Each row is a point on a tangle of strands that fork and nearly touch. The rows are in no order.
In the rows, zero is written as 128.
Points whose rows are less than 93.5 apart are linked; no others are. Some points are linked to none.
z_47: [109 126 128 165 138 126  79 140 168 137 142 146 141 195 134 141 110 105
 124 157  74  55 138  75]
z_219: [141 146 150  64 102 115 129 120 124  89 164 133 123 209 140 172 140 100
  71  97 109 105 109 109]
z_456: [144 117 185 111 138 128  89 118 165  84 137 113 124 127 138 111 183  63
  92 125 111 119 110 134]
z_571: [125 145  85 151  92 131 190 136  73 168 109 121  90 157  84 121  56 155
 144 164  97 150 139 136]
z_935: [165 133 132 130 129 117 160 124 151  79 136 110 112  69 156  99 178  97
 100  88 130 155  80 136]
z_650: [152 101 100 175 168 148 111  95 168 168  77 168 114 113 124 143  72 122
 172 148 129 115 103  76]
z_895: [142 124 178  65 148 153  99 125 127  83 153 103 136 140 102 145  96 105
 127 142 160 132 111 141]
z_494: [108 183 143 128  66 107 151 168 146  72 189 139 122 144 134 104  90 156
 136 148 113 124 159 158]
z_662: [153 141 166 112 127 136  89 129 166  70 166 161 134 143 117 135  56 127
 145 157 148 104 129 123]
z_859: [106 165 114 103  63  91 142 158  90 121 172 133 144 196 144 147 120 176
 162 108  96  96 166 143]
z_654: [179 105  86 182 133 109 177 119 106 157  85 148  86  88 200 120 101 144
 137 136 113 170 139 143]
z_385: [145 114  95 150 173 136 142 144 143 162  93 125 118 122  83 116 110  90
 123 131  83 110  89  77]
z_712: [185 135  98 141 134 110 187 137 141  87 116 136 100  61 168 117 170 124
 121  79 122 139  89 120]
z_201: [145 100 155  90 162 171 125  83 108 156  79  79 119 115 102 146 139 108
 107 135 188 196  92 154]
z_248: [ 87 119 104 115 152 126 110 120 120 189 120 136 140 138  73 145 113 155
 160 143 152 127 139 122]
z_485: [ 70 111 125 122 136 151 113 119 110 169 110  93 120 119  81 119 132 100
  98 145 121 166 142 140]
z_18: [111 137 143 119  97 116  98 122 133 142 161 175 146 181 202 138 131 156
 153 126 132 116 180 135]
z_238: [ 82 125 141  45  97 101 127 131  66 157 155 118 159 133 105 156 160 176
 150  96 152 128 171 180]
z_475: [126 106 119 161 166 127  85 131 151 141 124 137 157  88 176 123 195 131
 133  99 129  99 140 110]
z_251: [170 131 162 115 180 164 130 122 174 101 118 103 120 104  62 152 129 121
 168 129 149 113  83  98]
z_46: [ 75 144 110 159 112 147 151 154 115 157 122 104  94 122  78 101 100  99
  98 148  77 136 132 115]
z_699: [128 130 129 149 118 150 148 134 139 103 103  97  96 128 127  82 118  43
  56 154  75 164  82 118]
z_352: [105 133 137 132 122 142  99 138 115 170 107 127 127  77  68 124 149 184
 170 125 192 149 151 147]
z_254: [122 109 124 177 126 144 113 112 160 121 110 141 117  81 239  86 157 107
 109 123 136 179 136 134]
z_744: [151 143 190 107 133 139  71 147 177  51 146 158 125 161 116 121  91 104
 116 143 127  84 138 113]
z_778: [134 131  81 151 121  91 157 102  94 151 115 162 162 194 173 148  75 171
 167 145 108 122 159 117]
z_995: [165 113 136 119 128 133 172 100  99 101 112 124 125 147 165 129 106  91
  83 167 140 194  72 126]
z_63: [128 111 123 145 132 114  99  99 156 132 123 152 143 130 189 126 124 121
 139 131 143 121 123 118]
z_799: [126 163  97 129  99 129 162 157 101 164 122 129  93 119  61 106  93 174
 179 151 142 140 131 139]
z_795: [167 119 100 151 125  84 181 124  99 106 103 145 118 124 199 126 134 139
 119 124 123 171 105 129]
z_537: [167 104 131 130 142 131 141  97 131 100 107 121 130 143 165 117 135  80
  75 141 126 160  69 120]
z_600: [143 143 157  68 117 134 103 124 137  86 154 119 118 213 115 161 120  79
  87 122 105  95 107 104]
z_90: [149 155 152 144 109 128  99 112 181  78 166 174 139 124 154 136  48 149
 162 153 160 112 156 128]
z_66: [ 62 123  94 131 132 120 149 125  43 171 112 102 139 157  84 143 129 135
 113 111 102 117 135 127]
z_206: [191 100 119 111 148  89 166 100  85  94 117 141 140 110 180 153 186 126
 119  97 152 145  74 111]
z_965: [128  98 155  84 159 146 111  95 116 137 114  97 142 111 110 138 156 102
 105 120 157 161 101 158]
z_681: [161  93 157 120 173 151 134 103 136 114  93  91 124  91 123 113 180  55
  93 100 129 167  71 135]
z_327: [110 100 113 164 143 146 116 121 136 163  93 130 108  65 206  96 167 110
 112 114 130 177 146 136]
z_625: [148 121  92 180 112 125 170 122 133 132  92 151 104 138 176  95  66  89
 106 170  95 157 107 110]
z_710: [ 99 143 130 131 115 123 111 123 115 166 130 148 130 101  82 132 125 212
 192 125 193 133 171 149]
z_917: [106 144 173 144 118 134  74 170 168 113 148 130 155 142 119 100 152 123
  88 122 100  76 166 130]
z_132: [147 159 190  74 104 137  98 156 156  68 175 152 147  91  88 146 118 169
 133  89 170  97 148 148]
z_273: [118 115 116 148 179 117 100 136 138 147 112 112 144  68 144 115 209 101
 118  84 123 124 130 120]
z_777: [ 72 114 131 174 116 152  63 128 135 164 149 156 158 180 170 123 131 131
 113 157  93  95 190 114]
z_135: [155  90 156 127 119 141  82  83 193  90 125 163 156  83 182 166 123 132
 154 134 176 122 144 121]
z_573: [165 117  90 147 166 150 164 152 111 180  97  94  92 108  59 106 132  87
 111 139  91 120  88 104]
z_771: [172  99 117 129 165 138 157 106 104 156  84 122 114 105 128 130 131 103
 100 128 129 163  79 107]
z_186: [101 159 135  84 116 125 133 156 100 110 173  99 144 154  49 147 117 123
 121 131 103  82 117 123]
z_572: [ 97 172 137 133  64 114 152 158 135  73 181 114 113 153 140  95 116 123
 106 143 100 126 130 147]
z_129: [136 139 128 133 148 154 117 145 136 166 107 113 102  98  43 114 129 132
 149 145 136 132 105 105]
z_123: [101 111 115 135 160 116 129 137 110 154 106  95 135  78 138 103 225  83
  88  89 117 150 136 140]
z_776: [ 60 140  81 154 108 127 148 173  64 162 130  99 117 122 137 117 163 171
 139 101  75 155 182 163]
z_265: [ 78 124 166  49 101 116 108 131  85 145 160 112 147 115  95 147 161 151
 120 115 164 136 168 171]
z_908: [115 124 106 168  90 131 112 111 138 122 155 164 123 172 243  98 150 147
 128 137  83 155 182 153]
z_358: [151  99 134 122 123 110 123  96 133 111 120 117 113 131 199 110 199  84
  55 111 132 150 106 145]
z_329: [152 126 149  97 176 151 151 136 125 142 116  74 125 113  47 135 167  98
 124 105 142 144  78 131]
z_9: [112 136  70 148 110  93 154 128  87 157 128 140 160 178 156 142  94 185
 175 121  96 137 171 141]
z_167: [127 114 130 144 192 140 131 141 151 144  97 114 127 131  54 115 143  65
 129 131  70 103  94  82]
z_723: [123  95 157  55 141 143 113  90  88 142 127  95 143 107 116 150 163 126
 110 112 188 172 116 182]
z_418: [128 117 119 116 115 149 168 121  97 157 100 100  92 109 106 107 123 121
 100 142 138 187 117 157]
z_872: [149  92 105 146 137  95 161 100  89 132  87 142 124 138 200 133 156 113
 100 140 135 176 112 120]
z_685: [150 139 117 139 166 130 123 132 172 127 131 152 132 124  84 138  85 136
 172 141 120  93  89  81]
z_762: [143 148 136 165 113 124 123 165 179  89 173 169 152  83 162 114 138 184
 158  95 131  90 153 118]
z_503: [131  96 151 157 124 153  97  83 190 107 110 151 130  66 175 136 124 133
 139 134 173 161 146 135]
z_578: [ 97 125 120 164 122 130  84 123 154 156 157 150 143 195 171 137 117 120
 122 157  92  82 161  93]
z_879: [159 140  58 148 152 110 170 164  83 187  87 131  90  87  90 120 151 161
 164 122 120  99 123 124]
z_448: [100 132 123 120  72 108 167 142 100 103 131  93 113 122 180  98 147 150
 110 113 117 200 152 200]
z_311: [116 150  85 126 115 105 156 156  99 172 118 133 109 118  89 121 128 198
 188 115 144 142 148 143]
z_359: [137 183  98 159  98 102 174 161 156 123 153 156 106 129 131 112  68 200
 200 134 109 140 151 128]
z_277: [155 141  87 152 152 112 153 142 161 131 134 163 125 108 114 135  99 156
 178 110 123  87  97  82]
z_892: [179 122  92 143 153 113 164 118 140 105 111 146 124  82 150 133 150 123
 134  86 130 118  82  98]
z_166: [118  88 169 150 155 164  84  86 176 114  96 129 125  76 136 129 132 102
 122 139 145 159 125 132]
z_162: [100 127 127  54  91  93 130 126  59 146 131 129 159 177 126 175 164 160
 132  85 140 107 154 149]
z_782: [128 170 142 134 117 112 126 155 167 107 179 166 144 116  87 133  78 195
 167 129 142  77 155 128]
z_393: [129 110 114 157 122 151 154 124 132 138  91 109  88 101 140  82 115  63
  71 155  93 171  99 130]
z_217: [140  84 108 124 164  90 154 103  65 145  84 131 139 106 181 145 196 118
 104 106 144 170 119 129]
z_524: [127 140 124 152 109 125 153 137 146  86 131  93 102 141 137  82 155  53
  61 130  78 141  88 124]
z_653: [163 120 205  48 171 155  98 111 131  80 135  85 136 128 109 158 130  80
 130 114 168 125 102 135]
z_202: [156 110 156 133 143 174 113  95 180  96 105 121 101  82 128 136 116 108
 135 144 158 167  96 125]
z_984: [163 104  88 183 146 142 133  94 170 149  85 171 108  96 178 131  76 122
 152 127 130 132 106  85]
z_900: [134 124 158 137 181 127 131 153 161  99 127 112 141 128  55 111 165  65
 130 126  76  83  93  88]
z_437: [117 159  87 147  76 141 175 158  86 170 113 107  79 131  58  92  74 157
 159 173 117 147 139 150]
z_938: [172 125 126 137 139 180 105  96 177 122 100 150 116 108 100 165  66 148
 193 164 187 144 111 108]
z_263: [173 123 144 112 144 113  96 115 165 100 139 149 139 151 142 143 142 102
 135 116 114  75  83  91]
z_247: [ 85 121 158  98 103 121  78 128 121 152 152 139 144 165 177 139 198 133
 100  98 132 120 183 133]
z_673: [114 124 140 127  99 124 129 109 145 102 133 124 121 121 192  97 130 107
 100 139 144 168 122 165]
z_52: [111 132 126  83  92  92 140 122  49 139 140 131 143 210 129 181 140 149
 120 103 118  96 138 127]
z_353: [138 121 144  99 121 126  98  90 144 121 148 167 151 110 147 175  98 159
 181 121 182 114 141 135]
z_154: [127 143 120 188 108 163 108 170 147 164  96 142 119  46  77  92 122 181
 171 127 170 111 165 125]
z_533: [ 86 114 110 105 129 110 143 133  92 161 120 102 129 102 126 118 175 152
 123 105 137 165 158 163]
z_440: [ 55 129 147 166 131 140  94 147 131 124 126 101 139 141  90 107 118  94
  87 159  85 113 151 116]
z_207: [184 147 153  74 156 140 148 138 146  74 151  95 135 161  98 155  59 112
 141 148 149 111  76 115]
z_76: [152  92 124 142 126 114 132  91 127 112 114 124 121 168 188 127 159  78
  59 137 115 140  95 116]
z_808: [ 98 103 139 108 169 159 111 111 118 159  94  94 130 141  72 130 124  85
 105 156 119 147 114 128]
z_279: [150 101 134 104 138 123  99  82 136 127 119 153 154 123 160 159 118 124
 145 119 162 115 107 129]
z_12: [ 72 150 143 134 103 125 130 148 128 139 162 131 139 126 110 118 108 183
 143 145 139 136 195 169]
z_595: [148 173 157  71  80 128 125 150 138  51 192 136 118 166 131 121  71 113
 119 155 142 126 125 140]
z_511: [136 146  60 162 154 119 176 182 111 182 107 123  86  81 113 109 152 131
 135 124  78 100 134 118]
z_636: [ 86 141 122 105 132 112 137 155 111 160 149 112 137 106  59 125 166 166
 140 113 135 118 150 142]
z_876: [ 83 137 156 110 118 132 101 130 129 131 160 131 142 123  90 129 101 146
 122 155 159 136 171 164]
z_388: [139 133 166 118 118 112  78 124 180 111 159 161 124 161 197 141 150 116
 105 116 122 103 136 110]
z_761: [122 140 123 126  71 102 157 116 107 101 134 122 125 143 190 111 110 158
 128 128 126 193 156 197]
z_280: [ 79 126 143 141 158 134  88 146 142 130 126 129 156 163  50 134  91 109
 129 168  93  67 151  94]
z_950: [174 128 107 116 115  85 207 137  75  79 133 122 117 158 148 143 138 119
 113 143 104 163  71 104]
z_228: [ 78 141 169 139  99 145 107 151 148 114 158 122 143  96 139  80 141 158
  86 127 138 147 194 189]
z_403: [ 79 129 105 178 105 137 112 134 123 141 149 151 144 157 193  94 144 147
 137 143  91 142 186 139]
z_923: [130  98 115 158 107 158 166  99 106 157  88 114  80 120 150  89  74  82
  76 184 111 189 116 148]
z_564: [ 85 128 147 148 128 124  93 165 141 143 147 123 165 127 110 113 156 138
 109 123 106  90 170 125]
z_71: [109 155 133  69  79 125 116 118  79  99 168 136 135 216 122 153  65 127
 131 140 147 120 155 142]
z_701: [163 176 144 103  94 121 140 148 170  45 189 144 112 145 144 111  78 113
 129 150 129 118  94 133]
z_996: [131 134 107 136 149 134  98 110 141 176 114 164 145 117  64 169 103 193
 219 134 186  99 128 100]
z_139: [ 96 162 111 157  74 116 152 142 119  98 160 119 110 182 166 108 111 128
 115 143  83 112 139 134]
z_455: [135  99 103 114 156  90 145 118  70 138  97 117 142  98 187 136 223 136
 107  76 140 149 137 155]
z_587: [163 118 140 119 116 108 131 119 148  87 141 107 116 111 183 101 213  79
  69  90 124 137  94 144]
z_719: [104 165 116 129  70 101 151 150 103 107 174 125 121 197 155 133 116 152
 135 122  82  87 145 132]
z_770: [139 145 145 179 150 159  99 155 204 119 104 142 122  88  46 109 112 167
 153 115 133  79 139 113]
z_851: [182 151 143  89 131 149 155 116 145  57 163 114 122 162 134 139  33 126
 136 158 167 140  83 134]
z_399: [146 115 155  58 178 150 123 108 107 140 122  85 151 143  75 175 120 126
 131 127 171 125  93 137]
z_233: [104 149 132 118 124 114 112 122 126 167 160 163 148 126  86 154 102 209
 196 131 173 106 176 146]
z_816: [189  96 107 122 163 101 146  96 109 116 104 148 153 101 162 162 179 127
 128  84 151 111  77  99]
z_354: [176 119 120 122 130 167 141  79 160 116 112 149 121 103 128 168  86 145
 167 133 181 156  92 121]
z_784: [186  91 125 150 169 143 124  81 161 100  76 150 137 123 167 145 114  84
 118 134 123 127  51  81]
z_805: [101 137 107 110 125 109 150 146 105 158 130 119 114 101 103 120 160 176
 153 101 145 143 143 151]
z_484: [113 140 128 156 124 144 108 163 120 170 100 122 121  45  64 101 164 183
 157 114 177 131 164 135]
z_598: [122 139 154  71  96 106 113 121 134 112 162 135 124 187 168 163 167 110
  78  88 123 117 135 125]
z_743: [174 101  98 175 166 128 129 107 157 130  77 158 122 106 173 124 108  89
 116 123 115 126  77  77]
z_386: [143 147 124 159  97 110 135 134 157  90 165 161 128 131 224 106 131 170
 162 122 117 129 143 139]
z_616: [137 122  79 184 108 120 190 132  89 139  98 135  93 144 154 106  64  93
  93 168  70 147 113 104]
z_692: [164 127 181 124 137 119  68 120 194  88 138 166 122 143 172 148 139 108
 121 117 125  82 116  87]
z_453: [ 55 126 109 120 119 132 137 121  78 161 122 102 132 145  90 131 113 127
 114 133 118 143 144 145]
z_532: [161 144 142  91 168 159 137 125 139 115 128  96 121 151  70 154  67 133
 153 153 167 124  82 120]
z_350: [ 75 135  82 136 111 106 155 145  71 167 126 113 142 152 129 136 128 182
 156 108  97 139 175 150]
z_686: [ 79  90 133 141 150 135  99 109 126 173  99 114 130  83 167 107 184 112
  99 111 144 179 155 150]
z_658: [101 150 128 110  80 105 116 135  99 141 161 147 153 185 170 140 126 173
 166 125 118 113 187 153]
z_65: [ 76 130 149 118 130 116 102 162 124 153 152 117 163 110  75 119 167 157
 114 109 126  95 178 143]
z_975: [129 146 120 119  96 123 141 105 124  94 148 142 127 177 159 121  68 117
 126 168 138 140 128 147]
z_17: [116 106  78 157 156 114 147 126 104 166  89 135 140 140 142 125 129 104
 105 129  97 119 120  91]
z_160: [142 159 184 104 101 134  90 163 180  88 163 159 160  85 116 137 140 174
 136  73 156  78 165 142]
z_405: [105 118 139 114 147 135 117 124 124 124 123  96 145 139  81 120 145  77
 103 137  99 118 103 121]
z_913: [ 71 115  68 133 156 110 143 139  66 193 101 116 154 146 101 148 150 143
 132 103 109 100 150 109]
z_958: [ 84 138 146  85 103 117 105 144  94 132 159 112 152 160  88 147 136 121
 119 127 122  92 140 131]
z_516: [128 125  88 187 125 130 137 116 146 150  93 155 126 160 204  98  88 100
 124 160  95 139 127 102]
z_920: [160 153 149 156  85 157 148 148 180  85 128 123  79  30 101  91 148 153
 128 116 157 161 124 139]
z_796: [106 119 129 154 105 129 122 109 143 123 122 136 119 124 227  85 138 120
 113 135 133 183 150 160]
z_281: [150 129 180  75 166 138 140 146 130  97 144  79 149 151  58 140 163  61
 124 113 109  92  82 125]
z_30: [130 136 176  79 162 141 143 153 123 118 160  60 140 120  31 137 173  90
 117 112 130 127 104 147]
z_192: [ 88 102  82 142 157 115 118 122  95 177  98 120 163 152 127 132 151 116
 119 123 110 104 136 102]
z_262: [181 126 164 128 156 193 129 112 177 102  90  95  94  89  87 143 109 108
 158 153 171 148  85 103]
z_818: [118 145 107 145 115 103 132 147 134 111 163 112 120 179 125 126 152 103
  98 111  69  63 110  89]
z_888: [102 137 122 146 111 117 123 136 131 126 174 124 112 196 169 138 145 109
  84 107  58  78 141  95]
z_331: [130 120 187 101 141 154  78 119 152 104 142 130 140  89  77 151 131 156
 142 119 174 108 153 153]
z_321: [113 165 143  81  76 130 115 141 110  74 190 128 121 188 112 136  58 112
 126 159 138 117 151 137]
z_382: [135 130  91 145 151 131 108 137 131 192  98 151 126  94  59 146 123 176
 200 125 161  96 122  86]
z_159: [147 128 128 192 170 147 109 154 198 130 105 149 125  67  89 120 142 153
 149 100 117  85 139  84]
z_153: [115 163 145 123 114 111 113 146 145 138 179 172 159 124 110 140  89 206
 176 125 153  85 186 144]
z_347: [157 134 116 114 103  92 190 135  89  74 146 108 120 164 135 125 166 110
  83 118 103 129  91 124]
z_877: [130 138 106 140 104 110 169 133 110  92 132 108 113 160 140 111 142  94
  76 126  90 127  93 115]
z_838: [ 96  97 124 184 156 153  74  96 152 195 106 166 152  87 151 140 123 175
 171 132 167 141 187 123]
z_614: [124 142 179 126 127 119  75 154 165  90 140 138 139 149 105 118 129 103
  99 139 106  75 149 119]
z_590: [103 126 155  96 126 145 103 122 130 108 147 116 136 129 101 125 102 112
 113 161 142 141 138 156]
z_641: [135 172 127 166 107 149 115 170 155 142 115 153 124  75  40 110  96 196
 181 137 171 104 147 120]
z_834: [161 110 137 118 111 134 104  87 186 104 142 173 151  81 160 178 107 163
 184 134 194 125 157 131]
z_107: [137 146 110 144  84 101 149 125 130 100 146 143 131 141 221 103 120 170
 159 121 114 168 151 173]
z_357: [111 105 160 110 164 130 109 131 127 129 125  91 147 118  75 117 191  66
 105 116 107 122 113 131]
z_969: [148 115 176  88 166 185 111  94 130 125  85  62 106 111  89 150 112 109
 137 147 200 175 103 153]
z_49: [143 113  83 189 136 137 158 129 136 171  95 142  82  84 189  92 101 117
 128 144 104 147 136 127]
z_436: [139 128 139 101 113 161 182 120  94 125 110  88  97 118 117 115 111 103
  75 155 143 202  95 158]
z_850: [143 159 163 145 105 126 107 174 189  88 171 160 158  90 130 113 130 173
 140  86 131  62 147 126]
z_985: [120 106 104 141 105 143 150 112  88 189  88 119  83 109 127 104 106 135
 123 157 141 185 144 167]
z_101: [ 91 106 145 128 152 127 109 133 128 138 119  87 138  93  97 102 200  74
  87 107 114 154 133 141]
z_402: [100 124 147  90 118 108  75 136 123 163 148 156 160 181 156 168 176 142
 131  96 130  87 164 109]
z_369: [164 138  98 176 171 127 132 157 181 133 112 141 107  51 104 127 162 127
 153  92 108  96 108  80]
z_748: [151 123 199  62 184 149 115 132 135 100 133  94 140 141  71 149 146  66
 134 122 136  92 104 122]
z_527: [122 143 144 108 111 134 109 134 126  87 149 100 125 169  99 131 126  79
  96 146  98 105 104 121]
z_407: [196 113 107 136 159 144 175 131  99 167  92 108  93  99  84 123 125 117
 119 141 131 142  71 105]
z_445: [126 104  98 117 120  79 151 140  55 131 110 105 144 128 184 139 210 159
 110  88 116 164 148 172]
z_792: [ 93 124 147  83  86 113 106 111  93 140 146 120 125 191 170 152 168 116
  84 101 125 121 158 143]
z_568: [148 145  87 168 174 116 143 169 139 171 108 126  97  58  97 111 168 110
 135 103  96  93 115 100]
z_381: [117 127  78 173 109 117 181 134  78 170 100 130 102 148 130 118  69 128
 121 149  77 146 146 119]
z_599: [ 84  88 121 111 141 117 116 105  92 174 105 106 153 102 165 123 187 127
 105 105 153 162 153 162]
z_544: [170 101 116 140 159 138 153 109 124 136  90 116 107  70 135 110 158  80
  95 101 126 162  84 121]
z_541: [105 143  92 141 104 105 172 159 110 116 128 112 115 125 154 102 144 140
 123 115  87 142 137 142]
z_980: [109 120 127 150 152 119  88 100 153 168 139 175 164 129 138 158  84 166
 185 146 154  99 160 110]
z_237: [163 124 142 104 115 145 198 111  82 114 111 104 101 141 141 137  88 112
  91 172 148 215  87 144]
z_897: [ 83  85  97 124 156 115 114 107  84 184  91 114 159 128 146 131 179 117
 105 111 128 136 150 135]
z_126: [ 98 137  94 159 106 129 158 175 109 171 118 115  79  86 136  91 138 160
 142 130 107 165 172 158]
z_245: [166 116  92 147 128  94 182 129  88 140  97 140  98 103 174 133 123 157
 137 120 117 180 126 143]
z_821: [103 143 131  77  93 111 128 107  43 128 146 128 141 224 113 174  96 132
 119 125 130 100 141 133]
z_863: [ 85 133 141  93 108 110  83 137 107 153 149 138 161 170 124 160 134 133
 130 122 131  85 164 123]
z_878: [138 101  93 163 107 159 169 107  90 175  89 108  78 120 115  84  77 108
 105 197 127 175 116 158]
z_652: [156 102 143 110 176 145 142  99 100 127  94 102 149 178 120 163  78  83
  93 176 138 145  76 103]
z_415: [179 105 137 125 171 126 117  99 158  99 105 136 143 146 138 140 132  82
 122 126 113  95  59  93]
z_675: [ 84 136 116 181 153 122  98 160 152 139 129 129 153 163  87 123 110 111
 130 154  68  64 138  69]
z_125: [132 142 156 116 148 105 119 173 144 103 154 112 152 144  49 127 170  89
 127 116  81  63 110  95]
z_827: [131 116  78 177 124 108 148 106 107 153 100 160 144 190 188 125  95 129
 132 152 109 130 141 105]
z_781: [161 118 158  90 189 160 128 105 145 124 108  92 135 132  75 164 110 113
 148 133 161 119  79 117]
z_756: [191 100 133 108 111 106 156  90 115  75 128 149 139 111 201 152 155 138
 124  97 166 147  85 134]
z_82: [112 121 112 119  85  94 155 142  77 107 123  90 124 128 194 112 193 149
  96  93 111 183 150 196]
z_597: [115 150 125 136 119  98 124 172 125 121 164 100 137 159  85 130 188  94
 108  98  73  58 126  95]
z_854: [136 128 139 162 100 131 105 116 166 113 168 174 126 145 242  96 146 150
 138 132 115 133 159 139]
z_231: [161 158 146 112 121 148 146 129 167  52 164 125 109 124 134 116  62 112
 127 156 139 151  81 136]
z_323: [145 110 170  95 156 157 123 101 133 106 119  84 120  93 118 123 170  82
  95 114 146 177  89 163]
z_486: [150 146  83 150 133 128 143 151 120 175 108 141  95  78  74 119 135 166
 187 120 144 108 110 105]
z_924: [114 118 168  33 119 132  97 114  89 132 146 110 155 129 109 155 169 111
 110 105 164 139 134 164]
z_819: [113 108  80 169 147 132 140 135 122 185  89 130 103 108 139 103 113 108
 112 145  99 136 134 113]
z_630: [151 144 114 130 133 154 106  94 144 149 118 164 132 123  85 168  73 176
 213 153 198 131 125 111]
z_67: [154 121 150  47 141 140 103 118  91 115 131 122 154 213 106 188  97 103
 111 136 144  95 109 106]
z_557: [131 103 109 147 145 117  96 116 142 145 132 151 148 128 206 121 173 133
 140 109 133 105 135 111]
z_951: [ 71 124 138 167 102 147  93 134 125 147 152 135 150 158 171 105 139 131
 109 159 104 124 185 137]
z_97: [143 165  91 161 123 103 169 154 157 129 142 162 111 109 137 116  91 184
 187 114 115 119 125 111]
z_31: [150 137 136 169  93 122 131 143 180  78 171 171 142  84 210 113 142 177
 168 110 134 123 153 128]
z_324: [130 168 144 166 132 156 104 168 179 124 125 144 117 102  31 100  90 176
 151 140 140  98 136 124]
z_88: [151 112 135 115 107 120 140  89 138  90 130 141 127 104 191 126 134 126
 122 114 162 159 101 151]
z_822: [112 146 132  85 138 131 153 157 112 125 161  85 141 135  33 140 144 112
 125 119 110 108 102 129]
z_189: [140 168 137 166 111 124 133 137 190  91 169 177 136 112 119 126  59 180
 173 144 142 103 145 123]
z_457: [ 71 125 110  93 113 143 128  81  80 172 117 121 128 166  99 144  78 150
 140 161 170 176 177 181]
z_586: [ 97 171 156 130  82 114 141 151 146  97 179 142 132 125 127 101  94 183
 138 148 138 144 189 181]
z_95: [145 135 153 104 106 113  88 109 159 128 151 182 137 170 213 157 136 152
 141  99 146 106 144 113]
z_999: [153 124 110 150 173 153 121 117 166 155  94 152 114 132  84 142  64 123
 168 156 120 112  84  78]
z_218: [ 78 132 145 112 157 151  95 140 112 127 140 105 145 170  28 150  76 111
 135 172 108  90 146 112]

Follow the links from the first point to the second, and from the first to the third. Name the last point that the two ways share.
z_969; z_399; z_818 | z_965
z_816; z_101; z_636 | z_599
z_892; z_516; z_913 | z_599
z_598; z_571; z_445 | z_192
z_827; z_49; z_405 | z_192
z_850; z_872; z_218 | z_386
z_778; z_662; z_654 | z_805
z_90; z_756; z_827 | z_805

A fork is a point with three links, a tip a point with one. Leave the first point through the second and follow the links. Name the first fork or tip that comes.
z_402; z_247 | z_405
z_167; z_385 | z_965
z_217; z_872 | z_192
z_692; z_263 | z_359
z_681; z_544 | z_888
z_388; z_95 | z_30
z_324; z_770 | z_354
z_712; z_935 | z_950
z_892; z_816 | z_599
z_908; z_403 | z_218
